Points on a hilly landscape, in no order, each with its height.
A climber steps from a point to the highest of its 4 nearest points, and stops where none of them is higher. Distance is the straight distance between rows; heights are no part of it.
J754: [-27  46 -33  -5 -12 -19  -6  -1  29  16  34  12   6 -16  48  -9  44 -17
  21  53  92 -36]  height 50.3
J422: [-13 -24  34   1  51 -24 -55  29 -21  -3  15  -9  39  33   9   1 -23  65
  14  -5   3  -3]  height 69.8
J112: [ 22 -55  22  -7 -29  53 -15 -13 -23  -7  24   4 -47 -22 -51 -34 -12  42
 -20 -44 -22  12]  height 51.4
J360: [ 13 -65  25   1 -12  16 -44  12 -44  24  17 -18 -42 -40 -41 -54 -13  69
 -27 -23 -48  25]  height 31.7
J689: [  5   0   0  10 -49  47  17 -23   5 -29  19   9 -43 -35 -13  -8  15 -11
 -26 -30  -4  18]  height 62.3
J949: [ 18   5 -47  -7   8 -52  63  -1 -13   2 -55 -36  -6  31  -6  41  -3 -43
  -6  12 -35  47]  height 0.6
J549: [  9   3 -12 -15  -3 -12  19   7   8  -8 -28 -11  -7  13  -9  18   0 -36
   3   4  -2  23]  height 33.2
J192: [ 33  41 -25  35  -8 -44 -12  20  19  24   5 -30   8   5  15 -37  44 -25
  25  19  46   8]  height 51.8
J181: [ 34 -19 -17   5  -8 -19  26  -4 -23   0 -11 -41  -3  46 -26   9 -18 -28
  -5 -22 -49  22]  height 39.6
J779: [ -4  15 -10 -14  46 -20 -25  47  11  16 -15 -32 -10  24  -7  40   2  19
  22  11  33 -44]  height 73.4
J759: [-13  40 -56  57   3  -7  93 -13 -31 -26 -39   1 -31 -26  40 -21  28 -37
 -14  -1  20  34]  height 52.2
J463: [-27  28   6 -24  18  -7  36  -9  22  -3 -17   1  10   7  13  57 -14 -34
   8  25   9   6]  height 25.2
J687: [-17  16  -2 -25  23  -5  -3  28  21   9   5 -11  14  21  10  54  -5  -2
  19  26  45 -40]  height 54.8
J363: [ 14 -67  35  26 -13  -3  -2  -5 -47  -7  14  -4  32  25 -18 -40 -34  75
 -27 -52 -72  27]  height 68.6
J77: [-44  24 -26  -1  21  -7  42  23  26  10 -24  17 -13 -28  63  62  16 -29
   5  46  60 -42]  height 27.2
J162: [-22   2  14  28  22 -21  28   4  34 -20  -8  31  39  53   4  75 -47  10
  -7 -16 -14  -2]  height 60.6
J232: [-16 -24  52 -18   2  31 -36 -30  -6 -27  35  36  18 -10 -17   0 -18  12
 -18 -20 -18 -34]  height 52.6
J995: [-43  51 -19 -16  -1  11  24  -7   6 -16  -2  31  -8 -34  61  18  27 -49
  -8  27  58 -13]  height 42.7
J885: [-13  22 -10 -11 -16  11  24 -14  24  -7 -16  14 -23 -14  21  12  22 -48
 -11  17  19  22]  height 31.6
J89: [ 13  55   4  39 -14 -27  51 -37 -18  24 -17  -4  26 -30  48 -51  42 -37
  18  27  55   0]  height 53.8
J370: [  4  33 -37  23  -4 -26   8  13  19   9  -6  -5   4  -3  29 -23  36 -38
  29  30  44   3]  height 47.4
J327: [-33  15 -16 -35  11   3 -79  -2  19  12  62  10  -9 -11  -6 -47  13  19
  -2  19  24 -46]  height 60.1
J138: [-13   5  21 -20  13   7 -36  11  17  -8  14  -2  12  24   4  13 -10  -1
   4   9  14 -35]  height 56.2
J514: [ 20 -33  17  -4   5  -1 -41   3 -20   8  13  -9  -6  15 -25 -37 -12  16
  -8 -24 -41   2]  height 53.3
J493: [  0  15  12 -12   3 -11  31  -1   5  -5 -34   7  22  36  -2  45 -24 -42
  12  -8 -11   2]  height 11.6
J170: [  4  15 -19  -4  40 -30  32  18  26  11 -32 -15  34  42  -7  79 -27  -3
  10  14  -8  -6]  height 64.3
J457: [-10  30 -27   5  24 -32  77  -8   1   4 -45 -21  -4  17  -2  67 -23 -30
 -15  23 -31  34]  height 22.9
J787: [ 13  10 -38  10 -13  -9  63  -6  -3 -16 -31 -27 -31   9  13  18   6 -41
  -7   1  -9  50]  height 33.0
J321: [-15  48 -12  20 -22  -2  35 -23   2 -16   6  22   6 -49  55 -18  33 -45
   3  18  40   8]  height 50.6
J705: [-28  42 -40   2  14 -27  16  16  18  25  -8  -5   5 -16  49  17  44  -7
  38  63 101 -40]  height 45.6
J32: [  4 -56  49  15 -34  59  -6 -15 -34 -23  16   6 -18 -14 -49 -21 -35  49
 -23 -45 -28   9]  height 54.1
J495: [-15  14  21 -32  12   4  -4   1  26 -16   7   5  -1  20   7  47 -16 -32
  -6  15  27 -14]  height 20.7
J473: [ 16  13 -27   8 -25 -22   3  11   8 -10 -14 -12 -20  18   3  -6  19 -46
  15   1   0  19]  height 73.5
J553: [ 10 -28  42 -14  11   8 -65 -14 -24   5  25   0   2  -6 -19 -38 -21  32
 -10   1 -33  -8]  height 47.9
J418: [ 18  11 -28 -20  28 -33 -25  32   9  18 -14 -29   4  39  -2   6   7 -24
  18  17   6   2]  height 74.6
J90: [-19  12  27 -39 -30  23   8 -25  11 -37  26  29 -14 -11  18  22   4 -45
 -24  14  24 -15]  height 32.9
J999: [ -6   4  47 -28   2  26 -27 -26   4 -19  19  24   8  14  -2  15 -15 -13
 -14   8   4 -29]  height 46.0
J116: [ 32 -52  22  11 -16  20 -14 -11 -30   5  12 -14 -15   3 -24 -37 -16  33
 -15 -53 -51  17]  height 57.3
J602: [ 32  -1 -16  -6  37 -38 -25  37  -6  28 -19 -29  13  49 -17   7  -6 -24
  15 -10 -25   3]  height 61.0
J106: [  5 -28  22  14  43 -28 -27  21 -11  -7 -11   8  61  55  -4  18 -30  21
   5 -21 -30 -15]  height 68.2
J802: [ 20 -14 -19   7 -51  58  38 -20  -6 -16  -7 -15 -34  -7 -30 -15  16 -16
 -21 -28 -10  39]  height 54.4
J875: [-18  -9  43 -18  30  -3 -23 -13   7 -24  11  13  39  34 -10  17 -23  13
  -6   3   8 -32]  height 65.7
J996: [ -5   0  14 -28  34 -13 -43  42   8   2  -4 -19   4  44 -18  15   7   4
  -4  24  27 -44]  height 66.6
J744: [-19 -33  78  -6 -19  24 -34 -26 -19 -24  32  53  29 -24 -17 -27 -38  52
 -20 -19 -27 -29]  height 58.2
J153: [ -3 -20   5 -19 -22  36 -40 -23 -10  -6  34  20 -28 -37 -37 -44 -21  19
 -18 -12 -19 -12]  height 42.3
J815: [-25 -58  42  51 -25  12  12   2 -19 -44   6  20  36  24 -16 -16 -28  62
 -35 -79 -65  42]  height 70.1
J853: [ 24   2 -10  -1 -23  12  12  -5  15 -11   5   0 -20  -9   5 -12  10 -37
  14 -13   2  23]  height 76.1
J313: [  0 -45  -6  17 -26  13 -46  -5 -28  16  49  18 -62 -63 -59 -62   3  64
 -13 -10   2  11]  height 50.4
J963: [  5  10  -5 -27  -7  12 -39 -12  28  -5  39   6   6   0   7 -25   5 -13
 -12  11  17 -34]  height 49.0
J425: [-31 -39  40  43  -6 -25 -20   4  -1 -40  -1  45  59  36   8   4 -32  39
 -24 -41 -45   4]  height 70.7
J442: [-20  50 -34   7  21 -17  59  -8   3   3 -59  20 -15 -26  58  19  24 -56
  -6  27   3  17]  height 48.5
J606: [ 25   7 -51   4  15 -56  25  37  16  19 -42 -36  -1  36   4  13  12 -44
  19  21 -12  24]  height 28.2
J446: [  3  46 -31  32   9 -39  36   6  14  24 -44  10  12 -20  51  -6  42 -42
  12  34  46   8]  height 48.0
J459: [-11  37 -38  24 -11   8  59  -4  -9 -10 -42  -3 -29  -6  37  -4  15 -58
   1   2   4  47]  height 47.6
J545: [ 29 -36   0  14 -30  34 -11  -1  -4 -16   7  -1 -43  -8 -42 -34  -7   6
  -5 -34 -17  17]  height 53.2
J600: [-17   0  17 -28 -35  35 -20 -28   6 -13  44  35 -12 -39 -16 -17  18 -11
 -21  -3   1 -26]  height 53.5
J948: [ -1  13  11 -25 -23  18 -11 -21  14 -10  23   1 -18   2 -10  -1  15 -21
  -9   7   7  -3]  height 46.2
J617: [  3 -41  45  10   6  -1 -26   4 -31 -21   7   6  42  27   1 -25 -28  33
  -3 -23 -45  -2]  height 72.5
J847: [-22 -50  45  -5 -22  41 -27 -41 -27  -1  44  47 -15 -43 -36 -29 -28  47
 -16 -16 -35 -13]  height 47.3
J252: [  1  18 -20 -14   1 -11 -31  20  36   3  14  -4  -5   7   9 -30  27 -25
   9  32  31 -16]  height 49.9
J486: [  6  24 -47  16  13 -44  27  15   7  18 -33 -16  -1   9   4  10  24 -48
  25  17   2  30]  height 32.4
J975: [-25 -44  51  29 -16 -11 -36  12 -15 -37  -3  34  58  33  24 -16 -25  64
 -14 -32 -38  26]  height 70.9
J644: [ 18  -2   9   2  41 -30   2  22  -3  15 -26 -18  29  51 -16  43 -28  -7
   4  -8 -16   4]  height 77.5
J691: [-13  16  21 -12  27   4  34 -10  22  -5 -12  24  37  35  25  87 -33 -20
   0   0   1   0]  height 44.0
J756: [ 31 -41  -7   6 -25  44 -25   4 -21  14  25  14 -52 -36 -51 -49  -8  52
 -22 -26  -5  19]  height 51.1
J217: [ 17  21 -26 -16  35 -26  -2  53  21  27 -31 -31  13  42 -11  42   5 -22
  30  24   9  -5]  height 46.4
J946: [-25 -40  63  10  -8  -4 -49 -13  -7 -32  16  33  55  13  16 -18 -24  68
 -13 -21 -29   4]  height 70.5
J289: [ 12  23 -28  22 -36  26  30 -19   7 -28   3  11 -30 -39  30 -30  34 -36
   5  -5  23  32]  height 66.0
J65: [ -6  26   2 -10 -54  30  20 -26  21 -29  22  18 -33 -34   7 -14  27 -24
  -9  -6  15   8]  height 62.7
J471: [ 18  32 -19  57 -42  13  36 -28   0  -5  10  -6   3 -41  25 -42  36 -25
  16   5  43  16]  height 67.7
J445: [-27 -28  46 -34 -32  50 -29 -43 -20 -16  47  57 -20 -57 -40 -19 -18  32
 -29 -26 -21 -28]  height 47.8
J519: [ 21 -13 -17  20 -56  65  16 -19  18 -14  32   9 -38 -65 -28 -19  27  13
  -6 -27  17  29]  height 57.5
J155: [ -4 -26  51   1  35  -6 -45   4  -8 -21   3   8  39  45   3   4 -27  27
  -5  -8 -15  -6]  height 70.3
J231: [ 23  -6  -4   4 -31   6  38 -15 -22 -25 -12 -19 -19  31 -26   5 -18 -18
 -25 -24 -35  28]  height 41.7
J297: [  6  25 -69  19  36 -56  22  45  17  42 -44 -34  19  10  17  20  47 -23
  50  23  15  22]  height 31.8
J281: [ 29  27 -12  32 -33 -10 -11 -19  15  15  45  -5   9 -34   7 -52  37 -22
  29  18  40 -10]  height 55.9
J920: [ 27 -75  27  13  -5 -15 -24  21 -55   8  11 -37  23  26 -14 -43 -28  71
 -10 -41 -69  47]  height 60.9
J926: [-30  17   6 -31  30  -5 -51  28  23   2  16 -12 -19  25  -2  -1  11  11
   4  20  58 -57]  height 61.4
J660: [ 16  -9 -11  17 -50  31 -18 -20   6  -7  45  17 -34 -55 -33 -34  14  16
  -2 -25   0   6]  height 56.0
J219: [ 14  17 -19  17 -60  44  33 -30   9 -25  29  10 -27 -43  -3 -10  24 -14
  -9 -11  21  32]  height 64.2
J651: [-13  22 -19 -26  36 -12 -25  37  26   8  -6 -18 -11  14   7  36  16 -10
  21  28  52 -46]  height 65.6
J686: [ 24  27 -84  -9  62 -53  31  27  16  56 -64 -35   5   8   8  60  28 -19
  22  30 -21  18]  height 28.5
J94: [-26  35 -36 -13  18 -18   3  23  33  15  -7   0   2  -4  44  30  18 -15
  24  49  66 -17]  height 45.7
J104: [ -4  10 -25 -16  57 -30   5  43  18  31 -30 -34   5  31  -2  72   1   5
  35  13  22 -37]  height 65.2
J388: [  8 -39  52  -4 -24  20 -13 -16 -26 -13  13   6  14   1 -20 -18 -27  29
 -24 -47 -51   4]  height 64.5
J100: [-33 -28  38 -32  -8  12 -74 -27 -35   2  39  25  -3 -22  -7 -29 -27  56
  -9  12 -37 -31]  height 48.4
J284: [ 28 -28  16   9  -2  -5 -12   3 -26  -1   6 -22  10  43 -19  -8 -31   7
  -9 -42 -48  17]  height 62.2
J173: [-10   3 -15 -11  43 -17  27  39  30  17 -37 -28  29  25   7 106 -20  34
  35  13  19 -31]  height 57.9
J851: [  6 -77  19   0 -27  77  -7  -6 -33   6  15   7 -19 -42 -65 -24 -17  59
 -30 -31 -26  27]  height 52.1
J727: [ 29 -35  -5   5  13 -32  10  12 -25  12 -14 -28  10  51 -18   4 -24  -8
   5 -25 -48  25]  height 51.3
J489: [-14   8  23 -28  -6  15  14 -17  11 -21  -4   8  -6  10  13  32   0 -43
   1  12   1  -1]  height 27.7
J257: [ 40  44 -10  33 -26 -42 -15  -2  15  43  26 -35   9 -20   5 -51  40  -4
  26  26  37   5]  height 54.6
J532: [ -5 -51  48  35 -23   3  15 -10 -12 -40  10  38  49  44  -5 -14 -33  38
 -22 -60 -51  16]  height 70.4
J585: [  2 -65  48  19 -17  26   0 -14 -41 -18   9  16  20  -3 -31 -25 -34  60
 -28 -54 -59  23]  height 68.1
J421: [ -6 -16  40  22  26 -26  -9   1   9 -10  -9  11  45  45 -11  14 -47  16
  -7 -24 -29  -8]  height 68.3
J292: [-11  20  27 -10   0  13  42 -13   6 -20 -14   8  -4  26  -7  45 -26 -38
 -14 -11  -8  21]  height 20.8
J412: [-13  18 -21 -16  17 -24 -12  36  32  19 -19 -14  -2  12   7  34   4 -18
  28  39  51 -20]  height 56.1
J121: [-10  29 -53  -7  31 -24   2  44  29  45 -42 -29   6   3  41  37  39   6
  55  36  72 -25]  height 51.5
J443: [-12  20 -32 -25  29 -13  15  59  23  30 -24 -31 -13  10  20  62  22  12
  55  28  50 -48]  height 55.1
J559: [  2  22  -5  -5 -39  21  -2 -33  25 -19  36  22 -11 -30   7 -25  19 -35
   9   6  24   0]  height 66.1
J401: [ 10  21 -14   3 -17 -11 -45 -23  20  13  45  16 -21 -29  -3 -49  24  -2
  -7  23  31 -20]  height 50.5
J160: [  3 -62  44 -15 -34  37 -31 -19 -41  -1  20  20 -29 -60 -48 -31 -31  65
  -9 -16 -37   8]  height 48.2
J497: [ 21  13 -20 -11  11 -34  39  -3  -3   5 -36 -15   0  39 -16  37  -4 -36
   0  11 -21  30]  height 11.1
J444: [  2  28 -53  11  28 -45  55  20  -2  21 -54 -17  -8   2  18  31  19 -54
   8  33 -11  38]  height 16.8
J95: [-43  44 -47   0  41  -2  66   3   7  17 -56  14 -16 -29  55  65   3 -36
   3  34  17   0]  height 42.0
J242: [-22 -23  35 -37  32   5 -68  -4 -10  -6  33  -1  13  12  -6 -22 -17  34
  -9   7   3 -52]  height 54.3
J14: [-29  43  -8 -19  27   2  59  -3  23   4 -39   0  -6 -13  39  68 -16 -27
   3  19   8   2]  height 30.4
J80: [ 16 -57  39 -13 -44  37  -7 -21 -30  -6  15  21  -6 -27 -45 -26 -20  38
 -18 -31 -43   4]  height 58.1
J604: [ 42  29 -14  31 -28 -26 -23 -29   6  24  46 -20   9 -38 -16 -71  33   3
  12   9  32 -11]  height 56.4
J319: [ -8  47 -49 -14  58 -39  97 -10  -3  10 -71  -7   9 -12  12  76 -15 -10
 -14  40 -31   2]  height 39.4
J466: [-20 -21  42  23  17  -6 -38  -1  -9 -22   9  30  55  34  13  18 -31  43
  -9 -24 -18 -12]  height 70.0
J624: [-12 -42  63  15 -26  38   4 -34 -33 -25  22  44   5 -34 -24 -17 -31  42
 -30 -46 -42  -6]  height 59.0
J808: [ 14  -7   5 -17  -8   3 -36  -7   0  -2  33   0 -21   1 -27 -32   3 -15
   2  -7 -18   0]  height 49.8
J877: [  2  -4  24 -19  20   6 -19  15  18   0 -11 -12  12  30  -7  18 -14 -15
  12   7   3 -14]  height 47.0
J214: [ 22   1   6 -18  -7  -1  -1 -11  14  -8 -10  -6   4  26 -11  10 -11 -36
  -2   2  -8   3]  height 32.5
J505: [-36  11   6 -38  11 -10 -69   6  12   6  33   2  -9  15 -10 -28 -11  33
  -8  12  32 -52]  height 57.7
J12: [ 16 -24 -17  12 -28   6 -47  -2  -7  31  42   1 -49 -52 -40 -69   2  52
  -3   4  -4  10]  height 47.5
J970: [-35  33 -36 -14  47  -7  48  30  17  25 -55 -10  -4  -4  44  70   2   8
  14  45  17 -18]  height 45.8
J500: [ -8 -13   9 -35   0  22 -65 -25   3 -13  45  17  -6  -8 -29 -35 -18  12
  -7   4 -11 -41]  height 47.2
J735: [ -6 -15  38  -4   6   2  -7  -8  -4 -26   7  19  29  39  -7   9 -39   3
 -16 -28 -14 -14]  height 63.5
J570: [-22  43 -22  13   8 -43 -11  20  21  27   8  -6  18 -11  39  -8  48  -7
  26  40  83 -22]  height 46.8
J811: [-13  22 -32 -11  32 -26  22  22  21  20 -27  -3   5  23  24  42  12 -47
  16  37  19   3]  height 24.1
J790: [-26 -48  29 -27 -29  32 -54 -43 -35  -3  50  48 -37 -65 -42 -41 -25  53
 -17 -16 -32  -3]  height 39.8
J76: [ 11 -22  32  21  -8  -3   7 -12 -11 -28  -6  24  35  42 -17  16 -39  -5
  -8 -52 -40  11]  height 65.9
J673: [-30  30   5 -30 -13  26  38 -21  10 -28   0  39 -19 -27  46  20  15 -55
 -13  23  23   2]  height 34.8
J205: [ 12  35 -38  42 -20 -18  38  -7  11   0 -23 -32  -4  -3  14 -25  37 -39
  16  13  27  38]  height 65.4
J436: [-12  48 -43  45  14 -31  62 -10 -13  11 -57  14 -12 -30  61  -8  44 -55
  -5  14  31  16]  height 51.2
J262: [  2   1  24 -18 -49  57   4 -32   1 -31  27  25 -29 -32 -24  -7   9 -19
 -11 -12 -15   2]  height 58.9
J804: [  2  24 -52  13  31 -44  18  37  31  35 -40 -22   7   2  26  21  52 -26
  36  44  27  15]  height 37.9
J548: [ -8  -4  55   5 -17  17   0 -32   1 -29  16  35  29  26   3  28 -27   2
 -23 -30 -14 -14]  height 58.0
J964: [  7 -78  23   2 -22  63   7   5 -45   7  17  -8 -27 -19 -47 -23 -23  70
 -26 -41 -36  30]  height 51.7
J888: [ 36 -30  25  -5  22 -20 -50  34 -28  13  11 -30   8  28 -11 -45 -11  23
 -14 -18 -53   2]  height 57.6
J609: [-12  31 -39  28   0 -25  47   3   1   3 -52  -8  -2  -4  32  -2  33 -52
  14  26  13  30]  height 53.6
J458: [ 23  -3 -19   3  -7 -11  63  -5 -14 -15 -35 -40 -15  36 -21  34  -8 -30
  -3 -21 -28  43]  height 20.0
J54: [-12  26 -55 -18  43 -10  49  34  27  32 -54 -40   9   7  24  95   2  30
  38  20   6 -45]  height 56.7
J58: [ 35 -22 -11  -5 -20  22   1  15  -3  -5   2 -24 -21  15 -12 -17 -11 -10
   0 -20 -27  10]  height 44.8
J27: [ 22 -48  37  24   5  -3 -10  -5 -45  -8  -1  -6  23  29 -19 -20 -35  47
 -12 -41 -72  18]  height 70.2
J588: [-24  50 -24  40   8   8  66 -24 -24   4 -21  48 -10 -40  82 -10  28 -59
 -14  15  49  13]  height 52.7
J858: [ 27   7 -20  30 -42  14 -19 -23  19   8  50   7 -30 -42 -15 -63  25  17
  -1 -11   3   3]  height 53.9
J896: [-27  16  20 -30  12  18  15   1  31  -9 -17   6   3   6  35  58   3 -38
 -10  36  29  -4]  height 21.5
J550: [ 28 -19   8   5 -35  38  15  -2 -15 -14  -2  -9 -19  28 -28   4 -16 -11
 -10 -32 -30  15]  height 54.5
J820: [-25  50 -71  -1  54 -16  64  19  22  30 -67 -13   5 -19  44  63  12 -16
   9  40   4   2]  height 38.1
J717: [  7 -46 -23  16 -38  58  -9 -14  -2  11  29  22 -46 -62 -60 -25   3  44
 -21 -32  19  33]  height 55.5
J551: [ -8 -36  29 -19  -8  12 -58 -21 -29   8  43  10 -31 -33 -27 -53  -8  50
   3   8 -41  -5]  height 35.4
J750: [ -1   1  14 -15  61 -31 -27  47  -8   7   1 -31  17  44  -8  54 -18  42
  31   1  23 -46]  height 68.4
J322: [-26  22 -16 -19  42 -13  41  14  33  20 -30 -10  21  15  28  88 -14  -6
  33  27  23 -21]  height 48.6
J649: [ 25   4 -38  -3  20 -37  -8  34  14  33 -23 -41   3  33 -13   6  24 -37
  22  24   4  10]  height 51.6
J44: [ -3  41 -35  25  24 -36  13  12  16  32 -35 -14  34 -11  42  -2  57 -32
  39  38  63 -15]  height 43.5
J359: [ 15 -26  -4  16 -48  57  11  -9   3 -12  20  -4 -39 -30 -28 -18   9   2
 -16 -32  -4  17]  height 59.7
J448: [-28  27 -19 -19  11  -1  23   7  20   8 -27   7  -5 -13  45  35  17 -43
  10  49  38 -12]  height 35.8
J3: [ 26 -49  24   8   7   3 -26  19 -42   4   2 -22   3  21 -14 -44 -24  44
 -12 -27 -69  17]  height 63.8
J375: [ -4   9  -6 -28   7 -13 -30  24  27   3   6 -12  -2  17   5  12   8 -27
  11  14  44 -21]  height 54.9
J347: [-15  40  -5 -10 -10   6  68 -13  -3 -13 -27  14 -16  -5  24  13  17 -48
  -6  13  -9  34]  height 39.3
J55: [-24  40 -38  27  15 -23  32  -3  15  25 -17  11  10 -38  71   2  40 -27
  19  45  83 -24]  height 42.5
J276: [ -1  27 -15   8 -43  34  49 -17   4 -28  -8   1 -32 -32   4 -17  25 -32
  -5 -19  13  39]  height 63.7
J274: [  0   6  31 -28 -23  27 -11 -20  13 -25  26  15  -9   3  -5   2  -6 -28
 -10  -7   5 -18]  height 39.7
J390: [ -3  -7  19 -21  45 -24 -45  30  -7  11 -13 -37  14  32  -6 -12  -8  28
   3  -3  -4 -26]  height 63.9
J344: [ -7 -32  57   4 -15  25 -21 -30 -28 -21  18  28  27   1 -18 -11 -32  33
 -14 -32 -46  -7]  height 61.3
J659: [ -9 -44  52 -24 -16  24 -47 -24 -34 -14  22  22   8 -26 -16 -37 -27  55
 -12 -14 -49 -10]  height 55.8
J68: [ 28 -10   5  -8  19 -23 -50  36 -16  19   3 -29  -1  25 -20 -44  11   3
 -10 -12 -27  -2]  height 53.0
J887: [ 15 -12  11   4 -27  50  44 -13  -9 -20  -2 -18 -11  31 -25  11 -21  -6
 -25 -36 -23  33]  height 55.0
J940: [ -8  43 -21  33 -11 -12  30 -15  14   0  -6   1   0 -22  51 -22  46 -45
  19  32  46   0]  height 52.0
J929: [ 33 -34 -33  34 -32  29 -29  -4  -2   7  53   6 -51 -76 -58 -49   8  39
  -2 -27  13  15]  height 53.7
J517: [ 10  10   6  11  14 -28  62 -20   1 -14 -15   1  30  38 -10  62 -39 -17
 -13 -19 -31  21]  height 5.3
J560: [ 21  45 -49  38   8 -48  25  11   7  32 -42 -20  22  -8  36 -13  30 -41
  41  31  34  27]  height 42.6
J110: [ 33  39 -16  35 -19 -34   9 -29 -10  29  14 -29  34 -32  15 -57  38 -17
  26  28  46 -11]  height 55.2
J527: [ 30 -30   1   7  24 -24 -23  24 -22   8  -9 -35  23  40 -20   0 -18   4
   4 -24 -46  12]  height 55.3
J751: [-11  36 -27   2 -10 -11   7 -12  26 -10  14  10  -2 -20  34  -9  29 -34
  14  35  59 -11]  height 48.3
J561: [-22 -17  50 -25   9   7 -64 -24 -20 -10  32  15  23   9   4 -31 -22  42
 -12  10 -15 -33]  height 52.5
J107: [  4  -2 -23 -19  -4  -9 -73   1   5  11  30   2 -15 -11 -18 -47  12  14
 -17   9  -2 -22]  height 72.7
J592: [  1  41 -28  66   0 -13  73 -35 -40  -5 -39  -9  12 -29  48 -40  34 -53
   0   1  58   8]  height 53.1
J378: [  5  21 -13  -1  -4  -9  -6  14  32   2  -6 -10  -2   7  27   3  21 -40
   4  24  29  -3]  height 43.7
J871: [ -3 -24  48  -9  34 -18 -58  24 -40  -7   1 -17  36  46   2 -23 -27  53
   7  -2 -35   2]  height 70.8
J81: [ 36  20 -35  26 -27 -28 -28   4  19  22  26  -3   6  -5  -8 -63  32 -12
  16   0  13  -9]  height 59.4
J199: [-56  44 -24  17  28  10  57   1   1  10 -23  64 -11 -57  91  25  32 -41
 -14  36  62 -26]  height 49.5
J993: [  6  -7  -1 -20  33 -17 -73  25   9   7  20  -5  -6  15  -6 -31   6   9
  -2  10   0 -18]  height 58.7
J250: [-36 -35  46   9  24 -34 -56  24 -11 -28  11  28  74  32  38  -8 -20  86
  -2 -17 -26  16]  height 71.1
J542: [  4 -56  13   2 -22  87  -4   5 -21   2  20  17 -37 -44 -60 -10  -1  49
 -40 -46   3  43]  height 53.4
J539: [  8 -56  52  -1   9 -14 -45  12 -42  -3  15 -21  43  20   7 -48 -31  87
   0 -16 -70  27]  height 54.0
J2: [ 19 -10  21 -21  51 -23 -27  27  -5  19 -18 -24  23  54   2  25 -24  11
   3  -1  -8  -8]  height 67.3
J825: [ 13  26 -30  10  13 -48 -15  35  38  16 -23 -22   5   4  16  -4  36 -23
  29  34  46   1]  height 44.5
J320: [ 19 -34  22  17 -18  46  20 -21 -24 -17   9  -9   1  24 -23  -3 -20   8
 -24 -45 -51  23]  height 64.4
J248: [ 25 -26  -3  10 -12  -1 -70  17 -23  17  27  -8 -22  -8 -24 -62  -2  29
  -1 -11 -42   8]  height 44.9
J51: [-25   3  45   7  10  13  19 -19  16 -33   6  29  44  30   4  55 -25 -15
 -13 -17 -17 -15]  height 52.8
J997: [ 30  -3 -20  23 -49  19   7  -4   5  -8  19  -9 -42 -11 -24 -35  17 -10
  -1 -19  -5  16]  height 56.3
J8: [  2 -59  24  34 -28  29  24 -13 -29 -23   4   1  18  30 -36  -6 -40  47
 -29 -68 -49  16]  height 69.3
J380: [-31 -29  25 -46  -1  26 -62 -41 -20   1  49  49 -10 -42 -16 -42 -24  46
 -15   7 -28 -25]  height 40.7
J969: [ -4  27 -47 -22  51 -31  36  47  36  34 -50 -41   0   3  17  85  22  13
  46  25  22 -40]  height 58.8
J524: [  1  -4  25 -20 -15  25  -5 -17   1 -23   6   1   1   3 -16   7 -15 -34
  -1  -4 -10  -5]  height 37.1
J61: [ -8   5  19  18  43 -25   1  21  11  -1  -9   0  38  54   4  77 -36  22
  11  -5   7 -17]  height 64.0
J149: [ -6 -33  45   6  32 -31 -45  17 -28 -28  -9  11  57  46  17 -15 -28  53
  -1 -29 -30  16]  height 71.5
J288: [ 19  12 -14 -15   2 -10 -17  14  17  -1 -10 -13   0  20  -2 -11   2 -31
   0   9 -15 -11]  height 43.8
J279: [ 19 -15   6   9 -56  66  10 -10   7 -16  31  24 -45 -55 -53  -9   4  17
 -34 -41   5  30]  height 57.1
J633: [  1   1  36 -13 -32  28  26 -28  -1 -35   2  12  -3  13 -15  15 -10 -27
 -20 -27 -30   7]  height 31.0
J439: [-34  31 -64 -23  35  -2  49  41  18  26 -59 -28 -22 -18  50  72  17  14
  36  33  38 -46]  height 52.9
J734: [ 31   8 -21  15 -11 -18 -36   4  12  15  14  -8  -9   2 -13 -40  24 -14
   2   4  -2   8]  height 67.5
J626: [ 37   0  -9  17 -29 -13 -49   5  14  13  46  -4 -15 -10 -16 -62  15  -1
  -6  -4   6 -13]  height 57.4
J599: [  7  22  -7  -7   1 -12  75 -11  -5   1 -40 -14  -8  17 -14  34 -23 -40
  -7   6 -22  38]  height 12.8
J978: [ 30  19 -26  29 -36  -8  22   1  18   2  15 -20   1  -3   1 -42  28 -34
   9   7  21  26]  height 71.0
J989: [ -6 -23  36 -31 -47  64  -8 -46 -10 -20  44  36 -37 -50 -46 -19 -17  15
 -12 -40 -23 -15]  height 51.0
J916: [  8 -11  39 -11   3  26 -30  -9   6 -15  10  15   8   9 -12  -7 -24  11
  -1  -2 -25 -18]  height 46.1
J140: [ 25  54 -25  29  20 -48  18 -19  -8  48 -11 -30  43 -20  31 -31  66 -27
  43  46  79 -21]  height 40.8
J37: [  1  27 -25  -8  40 -29  64 -11  16  29 -45 -22  20  19  23  88 -26 -13
   5  33 -16  13]  height 70.6
J72: [-26  30 -23 -23  23 -18   8  46  25  20 -11 -11 -19 -10  30  34  34  17
  35  39  74 -45]  height 50.9
J43: [-33  -1  18 -50  16  10 -97  -7   2  11  50  15 -14 -12 -13 -40 -21  35
 -19  15 -13 -36]  height 54.7
J4: [-13  40 -21  -9  49 -33  94  -9  -2  14 -61   2  19  -7  29  84 -15  -6
 -13  38 -30  19]  height 39.5
J747: [  0  -8  35 -22 -36  48  10 -45  -7 -27  18  20 -20 -21 -36  -9 -15   8
 -23 -33 -31  -5]  height 54.2
J498: [-22  29 -18 -13   1 -19 -43  13  42   0  40  -8  -9   1  19 -10  28   3
  12  24  70 -47]  height 56.8
J7: [-15  22   3 -31 -26  19 -15 -16  22 -19  29  27  -6 -19   6 -26  18 -34
  -5   9   8 -33]  height 57.8
J17: [ -7 -51  19  -3 -26  54 -33 -12 -35  17  36  30 -50 -59 -69 -39 -24  59
 -21 -24 -11  18]  height 45.5
J15: [-16  32 -22 -11  -2 -17  34 -13  12  -5 -37  -3 -19   8  23  27   0 -58
   5  33   4  23]  height 25.5
J299: [ 21 -36  29 -18  -1   6 -57   4 -28   0  33   0 -26 -19 -22 -63 -17  41
 -13  -2 -45  -5]  height 41.6
J47: [ 19 -39   7  17 -30  59  41  -8 -38 -22  -4 -18  -6  17 -40  -1 -11  26
 -25 -62 -31  35]  height 64.1
J766: [ -7  27 -56  -3  49 -42  24  52  34  40 -50 -35   5  12  22  50  27  -7
  42  29  22 -14]  height 51.9

For each start below, name the point where the climber stops.
J77 -> J779
J100 -> J617
J444 -> J853
J561 -> J779
J140 -> J734
J347 -> J853
J252 -> J779
J599 -> J853
J847 -> J617
J964 -> J617
J231 -> J617

Call two points neighbours if one is among the 4 nearest of the other. Go from one point of each pair to the other, from neighbour to neighbour, staying as high as possible. Name the lowest point that can't be avoided.
J617 and J418 -> J602
J734 and J107 -> J626
J107 and J37 -> J993
J779 and J644 -> J2
J37 and J617 -> J390
J37 and J779 -> J170

For each start below, name every point that the climber comes to, in order.
J600 -> J262, J65, J559, J853
J448 -> J94, J412, J651, J779
J686 -> J766, J969, J104, J779
J820 -> J439, J969, J104, J779
